Points on a hilly landscape, in no order, each with its height.
From any point a ball rolls to the lowest of the 2 points nearest to it. It stops when none of these is lower. Distance is the straight distance between rows; heights are no part of it.
K_672: [ 19  24  12   7  33   1  23  25 -35  12 -24   6   8 -12 -55   7 -23  -8
 -18   1  30  27  -2  30   9   8  13  24 -15  -4  26 -10  -3   3   0 -11
   0  10  -5  39 -20 -21  28   0 -13  17   6   7]  (h 2.64)
K_887: [-12 -36 -29  11 -11   9 -10 -14  18  11  20 -13 -25   4  12  20 -18  25
   9   9  14 -25   0  24  10 -18  16  14  15  -6 -29 -28 -15   5 -17   2
 -15   7  -7 -25  21   5 -35  50 -34  20 -19   2]  (h 3.42)
K_986: [ 26   1  -4 -18 -16 -21 -41 -34   8  -7   6  17  -9  -6   1   8  40   8
   9   4   3 -20 -35  13 -12  11 -20  10 -20 -19 -27  -5  18   3  -9  19
 -24 -24   9  10  10  12 -23 -12 -28  12 -28 -24]  (h 4.72)
K_754: [ 21   4  -1  -7  -4  19 -12  -6   5  12  50   2   4  13   2  33  12   9
  11  27  -2   4  -6 -36   1 -13   8 -11  37   0   1 -11   2 -30  -8   1
  18  -3   5   6  -2 -13  37 -13  25 -19  18  -1]  (h 6.11)
K_99: [  5   8 -13   2  -9   3  21  41  19 -28 -12 -25  -7   2   5 -27   5  -5
 -17 -20   4  22   7 -20 -28  -2  -4 -14  11   7   8 -10 -20   0   5   3
  -6   2  15 -54   0   4 -12 -21  31 -13   9   2]  (h 2.15)
K_235: [  6 -16 -35  10   4   6  -7  18  19 -11  24 -21 -19  11 -19  48 -24  -2
  18  10  20 -18  12  -4  11 -32  19  15  22 -10  -5 -10 -20 -11  -7   8
 -11  25  -5 -16   4  11   4  39 -25  -4  -9  19]  (h 3.72)
K_649: [  6 -11 -14  -2  22   6  -3  32  20 -29  26  10 -19 -10 -18  53 -22   7
  25  46  19  13  -4  18  18   9  24 -25  23  -5 -32 -22 -12  20   5  23
  22   0  -9  14   7   3  15  26  -5   2   0   4]  (h 4.10)
K_983: [-12  -2  21 -33 -13 -17 -13  -3 -28  -2   2  -9 -22 -11 -29   2   8  10
  -3  -2 -15   2 -25  -8  13  -7 -17   0 -35   2  21  19   6 -20  -3 -33
 -22   5  -3  10 -20   0  20 -20  24   4  -2  11]  (h 1.64)
K_15: [ 25  15  15  -1 -16  20 -22  18  -8  -8 -15  -4   9  15 -29 -23  16   8
  -7 -17   8   7 -34  10   1   5 -21  -8 -39   3   9 -26  -1 -29 -17  20
  -8  17  -2  36  -1 -18  -7   4 -29  39 -29   9]  (h 2.68)
K_924: [  3  20   2  10 -13 -18   5  17  -2  -5 -19 -16  -4  23 -24  -5 -17  26
   2  -6   0 -24   1 -15  15   5   1  22 -14   6  28   5 -11 -16 -21   7
   3  30 -11  -7  -3  -7 -17 -12 -26  40 -29   6]  (h 2.43)
K_765: [-13  17  -2  21  16  12  28  12 -27  -7  -2 -20  32   2   2  -8   2 -13
  -5   0   6  20  -1  21  -6 -10  18   1  -3   3   3  -7 -11   3  10  -1
  -3 -25  37  29  15   6  13  19  33  -7  29   9]  (h 2.13)
K_542: [-16  -4  -3  12 -21  -2 -11 -16   8 -26 -24 -10 -24 -11  17 -17  15 -12
   1 -13 -15  -7  16  -9   1 -19 -32  -3  18  -8   3  52  -1  21  18   4
  -2  -9   9 -18  19  15  -2 -25  38 -34  12  16]  (h 5.57)
K_886: [-10   9   5  -1 -29  -4 -14 -18  -6  26 -37   7   5  26  15 -37  49   9
   4 -36 -51  -1 -42   5 -27  14 -25 -11 -24  -3  -9   4  12  11 -21  15
  10 -17  29   2  -5  27 -15 -41   6   9 -26 -14]  (h 1.09)
K_173: [  1  -4   0  -6  17 -22  24  12   9   8   0   9   5  26  -9   5 -45   5
  -8   3 -10  10  40 -29   7  23  17  -7  31  23  12  -2 -10 -20  -8   6
  40  28 -28 -25 -18 -15   3  -7 -31  16 -20 -25]  (h 2.92)
K_650: [ -9   6  32 -13   8  -9   9  17 -22  16  -7   9  17  15  17 -40  -3  -8
  -9  -2 -24  17 -15 -29 -33  24  16 -44  -2  27  15   6   6  -1  17 -12
  33   1  -2   1  -7   5   0  -8  26 -11   2 -12]  (h 4.13)
K_850: [ -6   1  -4  13  -6   6   0  14  15  -7  -7 -19 -21  -1 -29  -6 -16  20
 -10  -2  14  -7 -15  26  20  10   1  20 -25  -9  -3  -1 -16   6 -12  11
 -13  24 -14 -12  12  22 -34  15 -30  47 -11   4]  (h 2.80)
K_919: [  1  30  20  -4  -3 -15  11  25 -39 -10  -5   3  25  18  -6 -31   0   6
  10  -6 -14  26   0 -12 -24  15  -3 -28 -15  15  24  -1   2 -24 -13 -29
  24 -16   0  12  -1   1  31 -11  24 -28   6  21]  (h 3.99)
K_190: [  3  14   1   2  -3 -25  -8  -7  -6 -22 -14  13 -27  -6 -13   2  -1  19
   7 -13  12 -41  -2 -17  21   1 -16  17 -17  13  30  26  15  21  12   4
 -10  34 -20  11   3 -12  -3 -25 -17   8 -27  -4]  (h 2.76)
K_987: [-30 -23   5 -25 -34  -1 -39 -22  15   5   0  -1 -21  -4  13  23   7   0
  11  -3 -15 -10  11  -1   8 -29  -5  -4  18  -3 -21  17  10 -10   1 -18
 -35  -2  24 -12  28  11 -15  -7  15 -24  -3  22]  (h 2.29)
K_705: [  1  11   6  -2 -28   5  -2   5  23  20 -22   4  -1  41  13 -30   7  27
  28 -16 -56  17 -14 -28 -21   5   6 -23   4  -8   8  -5 -22 -23 -14   8
  22 -10 -12 -23  -4  13 -35 -21  12  22 -19  -1]  (h 1.18)
K_536: [-15 -31 -15  16  10   9   4  -1  17   6  28   2   9   9  49   7 -24  -1
  14   6   4 -18  43 -13  -9  10  10  -1  35  10 -11   2   4  -7  -8  -2
  17  20 -16 -42  11   2 -16  36 -32 -20  21  -4]  (h 3.34)
K_208: [ 21  18 -14   7 -13  -7  12   5 -15   1  -2  -7  25  11  13  -9   6  -4
  22  14 -21   7   2  15 -12  28 -10  15 -10   1 -19   0 -17   3 -32  21
  28 -25   1  18  18 -22  15  -9 -19   6  31   9]  (h 5.17)
K_834: [ 51  25  24  15  24 -22   1  -4 -12 -19  -4  20  15 -15 -22   0  16 -16
  -7   8  34  20  10 -16 -17   6  -3 -14   8 -15  28 -12  20  -1  19  -3
   4 -33 -10  11 -20 -14  27  -3  -3 -15   8 -17]  (h 3.58)
K_506: [ -3  12  13 -27  -1   7  18  -6  -5  17  31   2  18  33  -5  20 -11  17
 -16  11 -16  12  -9 -37  14   4  20 -12  13  12  -4 -18  -4 -22 -18   0
  23   2  19   5  -6 -29  24 -28  28  -2  18 -10]  (h 6.18)
K_149: [ 25  -4 -16  26   5  22  11   6  17  -9   8 -24  -4 -17  30 -13  35 -14
  -4   2  14 -11 -15  21  -1 -17 -16   8 -16 -25 -22  13   1  18  -6  16
   7 -27  -4  -2  13   5  15  24   8  -7  21   6]  (h 3.08)
K_792: [ 11 -10 -13 -31  30   1 -13   0 -17  -5  19  18  -1 -19 -24  53 -33  -9
   4  17  32 -33  -8  18  12   5  23  26  -6  -4  10   3  18  11  -9  -1
 -26  17  10   9  -3 -19  -5  13  -7  17  13 -12]  (h 1.08)
K_320: [-20   2   4  10 -18  21   4   3  28  -5   5 -14  -1  36  -3  -1 -14  30
  30  -5 -22 -22 -12 -11  26   2   5  10 -19   4   7 -18   2 -40 -25 -12
  -9  28 -13 -27   4  21 -34  -3 -15  12 -22  19]  (h 1.91)
K_549: [-14 -19  -5 -11  13  36   0 -11 -11  17  29 -20   9  -9  -8  22  -8  -1
 -23   4  10   7  -9   8   9 -27   6  15 -14   3   6 -36 -19 -40  -9   4
 -45  18  29   0  13  -9 -20  36   8  10 -14  19]  (h 2.21)
K_296: [-10  11  -2 -11 -18 -13 -19   6   1  -7   6   7 -12   6  11 -13  17  10
  37  26 -34   1  -6  -4  -8  38 -27  -9  -3  -2 -20  21   3   4 -24   8
  40 -28  -1  -6  11   9  12 -26  14 -10  24   6]  (h 5.05)
K_713: [  8  25  -1  28  41  -5  18 -21 -19   3  -6  27   9 -22  -8   1   8 -11
 -18 -18  28 -21  12  -6  18 -29   7  23  22  -9  20 -10  20  23  46  -1
 -28 -14   9  22 -20 -10   4  20  10  -5  -2 -21]  (h 2.02)
K_147: [-19 -25 -21   5 -14  31  -1  15  16  -8   4 -33 -15   1  -9  14 -19   6
  11   7  12   4  -4  43  14  -7   8  15 -29 -31 -20  -8 -15 -10 -26  -3
 -17   5  -6  -8  20  20 -25  42 -27  22 -14  30]  (h 3.10)
K_146: [-16   1  30  16  11   2  16   1  -4  -9 -12  -5  -9   2  14 -30  -3   0
 -17   2 -25 -11   5   4   4  36   8 -43  24  20  -1  17  -3  31  48   7
  28  -6 -16  37  -1  10  -5   3  -3  17  -2 -16]  (h 0.33)
K_398: [ 10  -6 -20  -2   6  -3 -14 -18  21   4 -14  17  -7 -52  -2   0  40 -36
  10 -13   1   6 -19  39   9 -19 -30  19 -26  -9 -29   6  12  37  15   4
 -29 -22  -5  31 -18  14  18  -8 -25  -1  -4   7]  (h 2.98)
K_55: [ 13  -9 -14   7  35   9   5   1 -12   9  16   9   9 -36 -21  42 -33 -23
   0  21  18 -10   5  60  10 -10  22  25  -2  -6   1  -5  -7  46  -9   1
 -23   2   7  29   1 -20   0  44 -13  17  13   6]  (h 1.51)
K_699: [  1 -30  16 -22  11 -11   7  10  -3  39  23 -18  -9 -24   5   4 -41   5
 -15  10 -16  14  16  -5  10   7  15   5  -3  11   6  29   9  -4 -22 -31
  12  35 -32 -31 -20   6   1   5 -13  13  13  -2]  (h 2.71)
K_423: [ 16 -26 -17  -7   5  18  -1 -30   4  25  57  -2  15  -8  28  17  15  12
 -11  21  -4  -9 -20  32   7   9   8  11 -14  17 -29 -37  -8  -1 -26  24
 -35 -12   6  16  24 -37   3  37  -3  21  -9  -3]  (h 4.22)
K_802: [  2 -18  -7 -30  18  18  -6  27  20 -14  59  21  -4 -13 -16  61 -18   7
  27  28  17   1 -23  28  17  15  38  -7  -1  13 -33 -18  14   6 -32   4
   8  13 -15  19   7  -4   7  10  -8   4   6   3]  (h 4.28)
K_21: [ -9  16 -10  10 -12  16  13   0   4 -10  14 -20 -25  26 -20  18 -12  20
   4   3  13 -27  -8 -27  29 -23  16  27  18  -6  17  27 -12 -11 -10  -4
  -2  22  13 -22  11   5   6  -1  37  -7  -5  -2]  (h 1.69)
K_808: [ -7  40   8  18  25 -23  12  20  -6 -27 -35  19 -13 -40 -24 -30 -13 -10
 -21 -18  19  22  25 -10   8  12   0   2  14  17  28  31  29   9  26 -14
   5  24 -22   7 -28   5  27 -15  -6 -14   3  -3]  (h 2.78)
K_881: [-11  17   9  -1   6 -11   2 -19   5   7  -5   2  20   5  -2   6  -6  -7
 -31 -14  22   2   6 -26 -16  11   6  20  14   1   9  14   7  11   8  -8
  -3  10  34 -37  11 -20 -14 -21  27 -10  35 -15]  (h 5.70)
K_647: [ 23  24  -2  -3  -2 -19 -10 -35 -16 -22 -23  46   3   7 -16   8  22   9
   6 -14  11 -41   1   1   7  13 -30  15   1  -2  18  24  26  19  24  15
   7  -8   3  36   2 -25 -13 -25 -17  -1 -10 -28]  (h 2.53)
K_920: [ -7  42  15  36  11   6  36  -1 -16  -1 -23 -21  18  -2 -17 -16  14 -24
 -20 -17  19  14   0  23  12 -14   5  22   9 -11   3 -26   4  27  24   3
 -20 -20  23  45   0  -5  22   1  17   6  30   6]  (h 2.32)
K_989: [-11  18   4   0  -8  11   6   1 -14  14 -30  -4  30   4  -4 -38  23  -8
 -16 -33  -3  32 -32  26 -20   8 -21   3 -43   0 -11 -15   3  12  -2  10
  -6  -7  14  31 -11  21  -4 -13 -13   8  17   7]  (h 2.54)
K_956: [  4  36 -15  12   3   6  23 -22   1   8   1  31  41 -13 -12 -19  14 -11
 -28 -25  37   5  -8   1  -9   3  -6  43  -5  -4  -6   5  22  11  -5  -1
 -14   0  26  -7   0   0 -22 -10   6  -8  51 -18]  (h 5.77)
K_715: [  4  22 -12  -9  19  -7  -4 -44  -1   1 -12  50   5 -27 -20  13  13  -5
   7 -11  17 -33 -13  21   7  -3 -12  29  14 -15   5   0  33  38  49   9
 -23 -23   0  38 -21  -8 -14  -3 -23  -5  -5 -33]  (h 2.27)
K_930: [ 18  -7   5 -24   0 -17 -21   3 -15  12 -10 -22 -25 -38 -43  21  -8 -19
   6   8   8  19  -3  22   1 -18 -14  19 -16 -31  19  21  -2   5   0 -44
 -17  -7 -10   3 -19   6  23  -2   5   3  23  17]  (h 2.05)
K_546: [-12  17 -14  18  -8 -11  17  32   3  -6  13  -1 -20  23   2   2 -38  29
  21  20 -13   8  26 -27  22   6   4   1  24   2  14  18 -18 -14 -11  -1
  43  26 -29 -28 -24  14  16 -17   5  -5  -3   2]  (h 2.62)
K_724: [-23  -7  -4 -13 -35  23  21  14 -21   7 -12 -20  34  19   3 -28  23  -9
  -3 -25 -27  22 -28  28 -27  13   1  -8 -30  18  -9 -32 -16   0 -10   0
 -21 -13  42  12  13  13 -22 -16  32  -9  18  23]  (h 2.19)
K_797: [ -7  -8   0   9   3 -16  -8 -12  11  -9  -4  13   0  -4  49  -3  -5  -4
  11  -3 -10 -14  59 -27 -13  26 -14   3  33  14   6  25   8   5  14   6
  18  15   2 -28  13   1 -13 -13  -6 -26  26 -12]  (h 3.12)
K_714: [ 10  18  -5  -4  -2  -3 -18  -7  -2   7 -32  13   7 -20 -11 -27  25 -13
   9 -11  -6  18 -13  34 -12  17 -33  10 -40  -6 -12  -4  18  22   5   8
  -1 -16  -9  36  -4  26   8 -15 -41   4   3   3]  (h 2.77)
K_335: [-14 -23  -3  -3 -11 -13 -14  22  11  -2 -12 -16 -13 -15  26   0 -15 -10
  27 -10  -5   8  37 -16  -4  -6 -24 -10   1   2   1  15  -2 -20  -8 -16
 -14  17 -18 -28  -2  23   5  -6 -21 -34   5  26]  (h 2.14)
K_820: [-20 -33 -22 -35 -30  -9 -36 -29   7  -3  26  19 -31 -11  22  33 -15  13
  39   7 -29 -18  10   3   9 -35   3  -6  35   4 -18  -9   1  -4  21 -14
 -18  -5   5  22  -3   0   6   4 -20 -16 -29   9]  (h 1.80)
K_145: [-20  15  25  -3  41 -16  22  18 -16   3 -14 -17  19  11 -36  28 -36 -17
 -18   9   8  32  23  -9   7  -8  32   2  31  13   1  12   0  -1   8  -7
  15  10  17  -3   3  -3  26  19  18  -3  13  -6]  (h 1.57)
K_371: [-29 -10  -6 -15 -16 -14 -15 -37  -3  24  -1   2  -3   2  23  16  -8  23
  11 -14 -15 -36  17  -1  13   2   0  36  10   6  -3  17   7   9 -14 -24
 -19  14  14 -21  24  -2 -24   4  -6   0   7  -1]  (h 2.63)
K_518: [-31  -1  -5  17 -24  10  14  29  26  -9 -25 -25  -7  32  -3 -31 -25   7
   5 -18 -28   3 -11 -13   3  -1  -4  -7 -14  11  15 -16 -14 -38 -19 -15
 -19  30 -25 -43  -9  17 -14 -28   1   0 -28  15]  (h 1.35)
K_97: [ 15 -16   1  -8  18  17   5  -9  18  14  42  19  23  23  20  24 -17   5
  12  36   3  11  14 -11   1  21  24 -13  20  -4 -18 -22  -7 -12 -20  13
  45  -7  -6   0  13 -16 -10  20 -23   0   1 -18]  (h 3.80)
K_160: [-12   3   4  31  10   4  20 -17 -11  35 -21 -15  10  10  24 -54  20   6
 -23 -18 -14 -15 -19  13   4  17  22 -13   7  14 -11   3  -6  43  39  10
  22  -9   0  39  -4   0  -9   7  -9  16  -2 -26]  (h 0.87)
K_288: [ 48 -14 -22  11  20  24  -7  15   3 -26  10  -7 -21 -30  -6  16  22 -28
   6  25  22   4 -14  40  -2 -20 -12  -2 -21 -35  -7  10   6  31   0   8
   3 -37 -19  16  -2   5  34  22  19  10   8   2]  (h 3.28)
K_418: [  0 -21   9 -22   3  30 -19 -13   2   8  40 -25  -8 -19  -8  25  -3   4
 -16  12   9  -6 -34   6  21 -18  15  11 -17 -14 -10 -14   7 -25 -17 -18
 -23  11   5  -4   7   8  -9  22  17   7   4   6]  (h 2.37)
K_718: [ 42  14  13 -11   2 -23   7  -7 -14  -1 -19  48  13  10  -2 -20  -3  -5
 -15   1  26 -27   5 -30  -3  19  -1   7 -12   2  33  21  29 -23  -5 -11
  23  14 -22  -9  -8 -31  -8 -18 -14  -1 -15 -29]  (h 5.85)
K_403: [-23 -18  -6  -4 -10  37  17  15 -24  -2   2 -28  24  20   9  -1   1   5
 -15 -10  -2  24  -8  10  -9 -21   9   1 -20  -3  -4 -34 -28 -32  -8   1
 -19 -11  31  16  13   5   0  13  22 -13  -2  24]  (h 1.77)
K_487: [-20 -17   4 -12 -43   8   1 -16   7  18 -22   5   3  36  17 -33  34   9
  11 -19 -53   3 -47  -4 -18  -2  -2 -23 -10   0 -12 -21 -18 -10 -13  11
  -3 -22  17 -23   3  22 -34 -38  35  16 -22   3]  (h 0.32)
K_265: [-36 -16 -21  10 -37   7  -5  21  28 -12 -12 -22 -38  17  30 -23 -17   4
  33  -9 -29   5  11 -20   3 -16 -25  -7  10   1  -8   8 -12 -33 -16 -18
   0  19 -30 -48  -5  26  -9 -40  11 -10 -10  21]  (h 1.87)
K_934: [-12 -23 -13 -26  -8 -15 -34   1   9 -25  -3  13 -23 -26  -8  35 -19   4
  35  -1   7 -26   0  11   0 -27  -4 -17  -6  -6  15  -3  -3   1  19   5
 -28   3  -7  14 -14   5  -9  10 -25  -2 -39  13]  (h 1.15)
K_891: [-12 -17  -4  12   6  12  17 -18  22  37   6   0  14  -7  20 -30  21   4
 -50 -14  20  12 -30  17  -3   3   9   4 -13   7 -16 -19 -15  36  12   3
 -18   8   6 -31  -1   6 -37  17 -11  19  19 -19]  (h 1.62)
K_3: [ 25  32  46  18  19 -18  12  -8 -12 -19   6  -1  27  16   0 -11   1 -23
  -8  -5  11  32  29 -17 -17  10   9 -33  29  17   9 -28  -2  -4  34  -3
  20 -46  16  23  -2 -16  24  -1   4  -2  18  -8]  (h 3.71)
K_817: [-14  20  17   6  -9 -13 -18 -19   5   5 -20  -6  -1 -14  -8  15  21 -25
  -9 -13  -3   4  15  -2  -1 -23  -3  25  26 -16   2  25   6  25  12  -5
 -29 -14  34 -13  17 -12   7 -21  33 -12  39   2]  (h 5.64)
K_214: [  4  50  17  10  18   5  28  12 -29   5 -16  17  33  -5 -47 -29   5 -14
 -38 -25  19  34  -9  13 -12   1  11  12  -9  11  20 -17  29   1  13 -20
  -8  -3   7  45 -16 -11  29  -9   8  -5  18  -3]  (h 2.48)
K_570: [ 13 -16 -40  13  20  26  11  16  -6  -7  32  -7 -11 -10   1  27 -14  -4
  25  23  17  -9  -4  24  23 -27  23  -4  12 -10 -12 -21 -16   0  -1  11
  -4   1   3  30  -3   9  24  45   5   0  -8  17]  (h 3.92)
K_108: [  3 -18  15 -15   3  15  -3 -25  13  24  13 -12   7 -30  -7   2  10   3
 -48   3  13  17 -30  16   6   0   6  12 -23 -17  -7  -3   6  15   3  -9
 -18   7   4 -12  10   9 -28   9   5  16  13 -12]  (h 1.97)
K_66: [  3  -8   4 -22 -14 -22 -30 -26  18  -1  10   6 -31 -15   4   9  20  16
  21  25 -24 -26 -18  -1  -5  34 -21  -9   2 -21 -32  24  23   7 -11   7
   6 -19  -9 -19  20  11  -9 -19  -2   9  -2 -24]  (h 4.90)
K_126: [ -4 -27  -5  -6  -6 -17 -23   7  16  -8 -27 -15  -5 -21   9  -2 -14  -8
  24 -13   4  -3  18  11   0 -11 -25   3 -20 -10   6 -20   4  -2   6  -8
 -23   1 -27 -14  -7  10 -14   6 -54   6 -27  24]  (h 1.72)
K_12: [ 25  17  -4  16  18  -6  -3  -7 -17 -12   6  13  -1 -18  -2  12  20  -6
 -16   6  31 -36  -4 -21  11 -31   0  12   8  -3  29   7  21  -6  17  -5
 -29  -3  20  12 -16 -16  20   4  28 -14 -10 -16]  (h 1.81)
K_477: [-10 -29  -9 -10 -31  23   6  27  20 -16  -7 -25 -11  11  15 -16  24 -27
 -19 -15   4  22 -15 -21 -34 -23  -4 -26   3  -8 -12 -25 -17 -25  -2   4
 -13 -17  12 -40   6  -6   5 -24  40 -12  16  22]  (h 2.44)
K_401: [-21   5 -13  29  -6   3  26 -22   1  38 -10  -1   8  -2  17 -39  17   8
 -42 -33  -2 -24 -16   7   2  20  13   9   2   7  -7   6 -13  46   9  11
  -1  15  -1  -9 -16  -6 -32  -5 -10  26   9 -29]  (h 1.27)
K_91: [-12   3   8 -15 -21   7 -25  11   0   1 -24   3  -5  21  -9 -14  24  18
  22  -6 -28   5 -27  14   3   5  -2 -19 -26  -7  -5 -28 -11 -16 -10  23
  -9 -10  -1  41   4  -2 -14   0 -20  28 -44  17]  (h 2.33)
K_353: [ 21  -7   2 -19  13  15 -14 -27 -13  15  25  22  45  -4   9  16  10   0
 -12  19  17   9 -12  29  -4  26  -8  25 -30  -7 -20 -28  19  -9 -33   8
 -20 -15  20  12  15 -31 -16  15   0  15   4  -9]  (h 4.38)
K_297: [-33 -22  27 -26  -8 -13  -7  -9  -1  25  -8   3  -8   5  33 -27  -6  12
 -22  -9 -33  16   2 -29 -11   8  12 -32  15  13  13   4  -8   2  24 -20
   9  13   7 -42  -4  18 -36 -10  24 -12 -18 -21]  (h 4.32)
K_810: [  5 -35 -25   4 -29  23  -3  15  27  -8  10 -23 -10  10  31 -15  25 -17
   2  -4   0   4 -24   1 -11  -7 -22 -19  -7 -21 -45  -5 -14  -9 -17  21
   4 -33 -14 -29  16  21   5 -15  14   1   7  14]  (h 2.79)
K_655: [-14 -10   2   6 -20   7  -4  -7   5   3 -21   7  -4  14  30 -42  54  14
 -13 -36 -24 -26 -32  -3 -11  15 -14 -15 -27  11  -8   9  14  20  15  24
  -8   5   7   5   2   9 -21 -17   1  -4 -33 -17]  (h 1.61)
K_40: [ 60  -7   4   8 -10   0  -9  -7   0   4  32  -9   3   6  12  -3  15   0
   6  29   1   4  -5 -24 -16  -8  -9 -24  -3 -18   1  -1  -2 -24 -10  -3
  27 -25 -17 -13 -16  -7  24   2   8 -17   8  -7]  (h 6.02)
K_783: [  0  -9 -19   0 -10 -12 -18  -6 -10   0 -38 -10 -17  -6  16  -8  23 -13
  13  -2   5 -18  20  -9  -7 -41 -15  -2  -5 -33  -5  35   2   0  19  -6
 -11 -26   4  -4  -2  23  17  -7   7 -19  -5  10]  (h 5.49)
K_275: [-30  34  36  -3  30 -16  23  29 -19 -26 -36  23   4  26 -29   6 -29  -2
 -18  -4  13  19  30  -9  14  26  11  -7  24  21  12  22   4  10   3  10
  43  13  17   6  20 -17   4  -6  18  -9   0  -8]  (h 1.24)
K_456: [-36 -14 -23  18 -18   7  14 -12  -8  -4 -13 -10   4   9  40 -36  40   0
   0 -36 -11 -28 -16  32 -14   6   0  -4 -20  18 -29   9 -16  35  10  25
  -6 -17  17   6  18  16 -11  11  12 -16 -20 -10]  (h 1.99)
K_947: [  6 -29  14 -13  -3 -10 -12  11  -2  39   0 -34 -30 -39  -2  -4  -8 -15
 -13  13  -2  19   2  -8  -2 -24   6  -9   0  -7  12  40  -8  -1   1 -41
  -9  -2 -19 -20 -18  12  27   5  15 -11  19  10]  (h 2.36)
K_745: [ 39  -8  11  12  19  -1  13   8 -10   1  18   0   9  -7  28 -21   5   0
 -16   6  16 -17  -4 -29 -18  11  -1  -9  -9   3  17  17  24 -17  -1  -8
  25   7 -21 -27 -19  -1   2   4   8  -6   6 -26]  (h 5.93)
K_879: [-25  11  25   4  20  -5  18   5  -7 -21 -21  25  -6  25   0 -11 -32   0
 -14  11 -13   1  36 -10  11  37  11 -34  35  29  13  36   6  12  30   8
  51  11 -14  17   6  -3  -1 -15  17   2  -1 -27]  (h 0.86)
K_726: [-13 -24 -31   2 -17  16 -19  -5  -5   5  -9 -14  -8 -11  34   3   6 -28
  36  16   2  -1  26  24  -9 -33   4   7  14 -13 -40  14 -24   1   9   1
  -6 -35  -5  14  14  18  21  17 -15 -12   9  23]  (h 5.39)
K_759: [  0  13   8   5  18 -40   6   4   3 -31 -19  12 -24 -29 -27  15 -20 -13
 -15  -7  11   2  49 -35   5   9  -1  -8  26  25  30  19   2   5  23  -8
   3  23  -7  -2 -19 -13  31 -11 -15 -18 -17  -1]  (h 2.91)
K_451: [-15  30  23   2  -2 -25 -10   1 -25 -13 -16   6  22  24   5 -21  -2  -7
  24  -4 -19  33  23  -5 -15   7 -10 -43   8  18   8  -8  -4   4  28 -12
  24 -47  21  39  15   3  12  -8  15 -23  10  17]  (h 3.84)
K_998: [-21  -1   9   1 -20   1   1   3  13  -7 -16   2 -16  24  18 -22   2  24
  29  12 -41   8   3 -17  -9  12  -4 -35  13  -4  -5 -12 -26 -13   8  10
  22 -10  -5   6  -4  15 -12   0 -18   7 -37   7]  (h 1.79)
K_747: [ 20   5  -4  -4  22 -13  -8  11  -4 -10  24   0 -14 -28 -36  44 -23 -10
   3  10  22 -25   0 -15   7 -29  18  18  12   5  21  -2  16  -6   1 -12
 -26  15   0  -3 -20 -21  23   6  19  -3   3   2]  (h 1.50)
K_274: [  6  14  19 -14  -6 -11   3 -18   0   0 -13  29  25  13  -6  -6   3  11
 -12  -3  10 -20  11 -25  -7  25 -14  18  -8   0  12  19  13 -17 -16  -1
  25   6   7 -29  11 -20 -32 -27   3   0   9 -34]  (h 5.78)
K_82: [ 33 -33 -15   4  17   8  -8 -22  11  30  44  -1  18   1  28  29 -13  -5
  -1  13   0 -12   8   1   7 -15   8   1  13  12  -9 -35 -19  -2 -15  10
  -6   3  -9  -3   4 -39   5  30 -35  18 -12  -2]  (h 4.04)
K_87: [-23  39  27  -3  11 -11  12  24 -12 -13 -32   8  -3 -22 -29 -19   9   3
 -37 -19  12  24  -4  -6   2  12  -4  -7 -19   8  29  11  17   8  11  -9
   0  21   0  10 -11  -4  12 -17   9 -10   6  13]  (h 2.65)
K_285: [ 22 -21  18  11  29 -16   7  25  12   0   9   4 -13 -19  -1  14 -38   2
 -24  13   8   8  17   2  20  19   6 -13   5   5   5   7  -7   4  -6   7
  31  33 -44 -22 -17  -8  -6   8 -28  24  -2 -15]  (h 3.01)
K_965: [ 18  12  17   3   1  23   7  22 -20   6   6 -14  18   6 -52  -4  -7   2
 -23   2  12  26 -22  22  -2   4  -1  18 -35   0  22 -25  -6 -21 -15   7
 -16  22  11  43  -7 -18   3  16  -5  33 -15   9]  (h 2.86)
K_659: [ -4 -10 -31   0 -28  -3 -11  -5  -1  15  -4 -16  18  17  23  -5  -1   4
  33   4 -15  -2  12  23 -10  -1  -8  12  -2  -6 -36 -18 -24 -14 -20   8
  -7 -25   5   9  13   7   2  15 -19  -4   0  26]  (h 5.28)
K_774: [  4 -25 -19  11  20  10  19   3  33  -3  39   6   0  10  19  43 -11   0
  19  16   4  -1  34 -25   5   4  13 -12  30  11 -20 -25  16  -7  -4  17
  31  29 -17 -15  -4  -2  15  24 -26 -17  11  -8]  (h 3.56)
K_888: [  7   3  17   5  10 -23  -7  -4  17 -54  -4  29 -27   6  -2   6 -13  10
  13   9  -8  13  54 -39  -7   9 -18 -27  27  26  27  26  -4 -16   9  -4
  14  11 -11  -2 -16   6  25  -4   5 -50 -24  16]  (h 3.11)
K_669: [ -7  -9   6   2  32   4  12  18  -7   9   4 -27   0 -17 -20  39 -24 -28
 -24  14  16  20  23  12  11 -18  23  13   3  -3  -4   2  -7  13   4  -1
  -4  14  18   0   2  -4  13  44  -2   4  24   9]  (h 1.85)
K_568: [ 61  10  12  28  43   1   9   2 -12 -10  -5  13   9 -24 -12  11   8 -20
   8  20  38   2   0  22  -4  -9   3  -9   7 -36   0  12  21  38  19   2
  14 -37 -20  17 -10   3  21  17  10  -3  29  -6]  (h 3.45)
K_543: [-13  12  -3 -10 -27   4  -2  -9 -20   1  15 -12  -1  21  -1  -4  -2  20
  11   7 -17 -13  -8 -15   7 -28  -1  13 -17   4  14   8  -7 -31 -12 -23
 -10   7  11   1  -3   9  16 -14  30 -15  -4  23]  (h 1.13)
K_673: [  1  15   7 -14 -14  -1  11  24  20  -2 -10   5  -2  31  -5 -21 -11  18
   2 -11 -22  12  -2 -37 -28  11  -1 -18  16   5  22  -9 -13 -18 -15   1
  20   6  -7 -59  -6   1 -33 -31  40  -5  -7 -15]  (h 1.76)
K_333: [ 42   4 -15  -5   8   4 -20 -28   9   1  26  29  23  -9  -7   9  13   3
   7   9  25  -2 -27  35 -17  24 -25  24 -40  -1 -17 -17  15   4 -30  10
 -20   1 -13   0   9 -15 -28   6 -41  34 -18 -24]  (h 4.54)
K_908: [-12  -2   5  -8   3 -13   4 -18  -5   3  11  11  12  -6  26  13  -1   0
   2   0  -7 -17  24 -22  11   8  -3   3  16  20   3   2   2   2  16   9
  -2   4   8  11  10 -28   7   6 -15 -13   7   8]  (h 2.90)
K_953: [-25  -1 -32  16 -32  14 -13  -1   7   0  11 -14 -32  28  -4  24  -2  19
  34  23  -8   0  13 -13  27 -26  13  14  31 -22  -3  14 -15 -13   7  -8
  25  28 -14 -11  -4  29  17 -12  14 -10 -15  15]  (h 2.20)

Where does a ball stop that starts at each point below?
K_649 => K_924
K_726 => K_934
K_754 => K_934
K_353 => K_934

Call two points neighbours if one is among the 2 nearest of the other. Go from one point of each pair to the other, from neighbour to neighbour, staying as low as possible. Name the highest point that can't be avoided.
K_403 and K_924 => K_190
K_403 and K_705 => K_418
K_792 and K_146 => K_669
K_792 and K_705 => K_456
K_934 and K_518 => K_335
